Each row is a point on a landscape with many valleys, with its height.
From any point a ball rolls to the lowest of the 3 points nearest to it. It stops when none of these is lower. Distance is the straight distance between rows; heights are no part of it.
fiseb height 3.34: [ 96 101 145 106 129 129 142 124 112 158]
mula height 2.03: [143 127 125 169 115 149 129 118 166 117]
Tode height 1.11: [123 133 113 125 107 155 188 172 120 106]
bam height 2.09: [103 146 118  85 111 142 173 186  86 102]
fili height 0.94: [135 118 132 165 120 150 129 115 162 125]
bonad height 1.82: [111 120 126 123 117 150 157 138 129 141]
nadoz height 2.69: [180 151 103 201 119 124 106 123 174  82]
mori height 3.31: [ 90  98 143  99 128 127 137 124 109 164]
beg height 4.36: [175 141 121 176 160  94  78  79 156 118]
fuf height 1.29: [113 118 128 137 111 149 166 141 139 131]
zer height 2.62: [174 144 116 194 128 116 103 107 175  95]
Tis height 2.79: [ 89 121 133  88 123 127 150 149 100 144]
gakek height 1.56: [125 122 129 149 105 149 160 143 146 124]
Surig height 6.15: [144 113 143 146 142 125  91  87 161 140]
vefif height 3.62: [ 76 113 145  74 131 116 133 138  85 171]
zol height 6.53: [137 115 152 144 147 120  75  69 157 148]
Bet height 3.08: [167 142 120 178 138 110  87  98 164 107]
nopet height 0.17: [126 126 116 140 109 154 179 156 137 122]
Zino height 3.95: [194 152  96 199 154  87  90 100 166  93]
fudeb height 4.38: [199 161  85 204 147  93 100 111 168  79]
nizam height 6.35: [ 81 141 145  32 130 117 102 167  56 144]
lal height 2.81: [108 110 140 129 122 140 145 119 138 151]
nafit height 6.41: [155 125 143 160 143 120  90  78 161 137]
bovim height 3.54: [186 146 111 189 147  99  85  93 167 100]
naz height 3.83: [193 147 105 185 159  87  85  89 157 102]
figaz height 3.53: [ 88 101 147  78 131 121 128 126  94 173]
Zetet height 2.37: [131 127 120 159 102 154 169 139 154 105]
Zarat height 1.53: [108 135 112 113 110 145 177 165 114 123]
vab height 5.39: [ 95 136 140  51 128 128 128 175  64 135]
lumap height 5.00: [167 133 132 160 164  94  57  60 149 137]
Muf height 4.08: [ 88 124 143  62 134 122 132 162  69 154]
ros height 4.71: [168 138 125 167 169  95  65  71 158 130]
fezib height 2.02: [120 160 127  56 106 154 138 191  70  94]
dizul height 2.47: [155 138 120 181 114 142 119 114 178 107]
sem height 3.67: [109 145 123  71 120 135 151 177  79 121]
sofig height 1.47: [111 105 146 124 130 136 125 104 139 158]
pibu height 5.02: [182 136 110 172 182  75  66  65 142 131]
Lizi height 2.99: [ 92  96 147 106 124 130 129 108 127 165]
supag height 1.93: [112 132 114 100 114 136 169 167  95 120]
Nevi height 4.31: [126 114 142 148 122 133 113 102 157 146]
Bamog height 2.66: [118 160 125  62 117 145 153 200  65  82]
dode height 3.55: [118  98 157 131 135 129  95  89 146 160]
sev height 5.51: [139 118 146 153 130 132 101  92 162 140]
rurup height 5.07: [100 141 126  63 123 134 139 182  65 117]
lamug height 2.24: [ 95 117 139 110 118 135 160 140 115 147]
Fiseg height 2.71: [148 130 115 175 101 154 156 135 172 105]
gilil height 0.15: [123 165 122  73 108 156 173 199  75  82]
seniv height 1.55: [115 141 108 104 106 147 188 183 101 102]
lin height 5.18: [184 128 101 163 186  65  59  60 140 143]
faf height 2.52: [102 123 124  87 120 130 158 163  96 130]
Fube height 2.46: [154 129 118 181 117 147 138 119 176 103]
bibi height 3.87: [ 98 130 132  71 119 130 145 164  74 139]
Pas height 2.55: [103  94 156 115 135 129 119 102 133 167]
fotes height 2.43: [109 113 140 128 114 144 144 126 139 139]
nul height 3.41: [ 86 104 150  94 135 124 135 118 112 171]
gup height 2.04: [104 121 130 113 112 141 159 146 116 140]

For each start below, name the point where the ball stops.
nadoz | fili
naz | zer
ros | zer
faf | nopet
figaz | sofig

Call two points neighbours if one is among the 3 nearest of the other. Go from one point of each pair to the other, from neighbour to neighbour, staying as low as possible. Name the highest point that can't be avoided.
gilil / fili | Fiseg
sofig / nopet | lal
gilil / nopet | bam
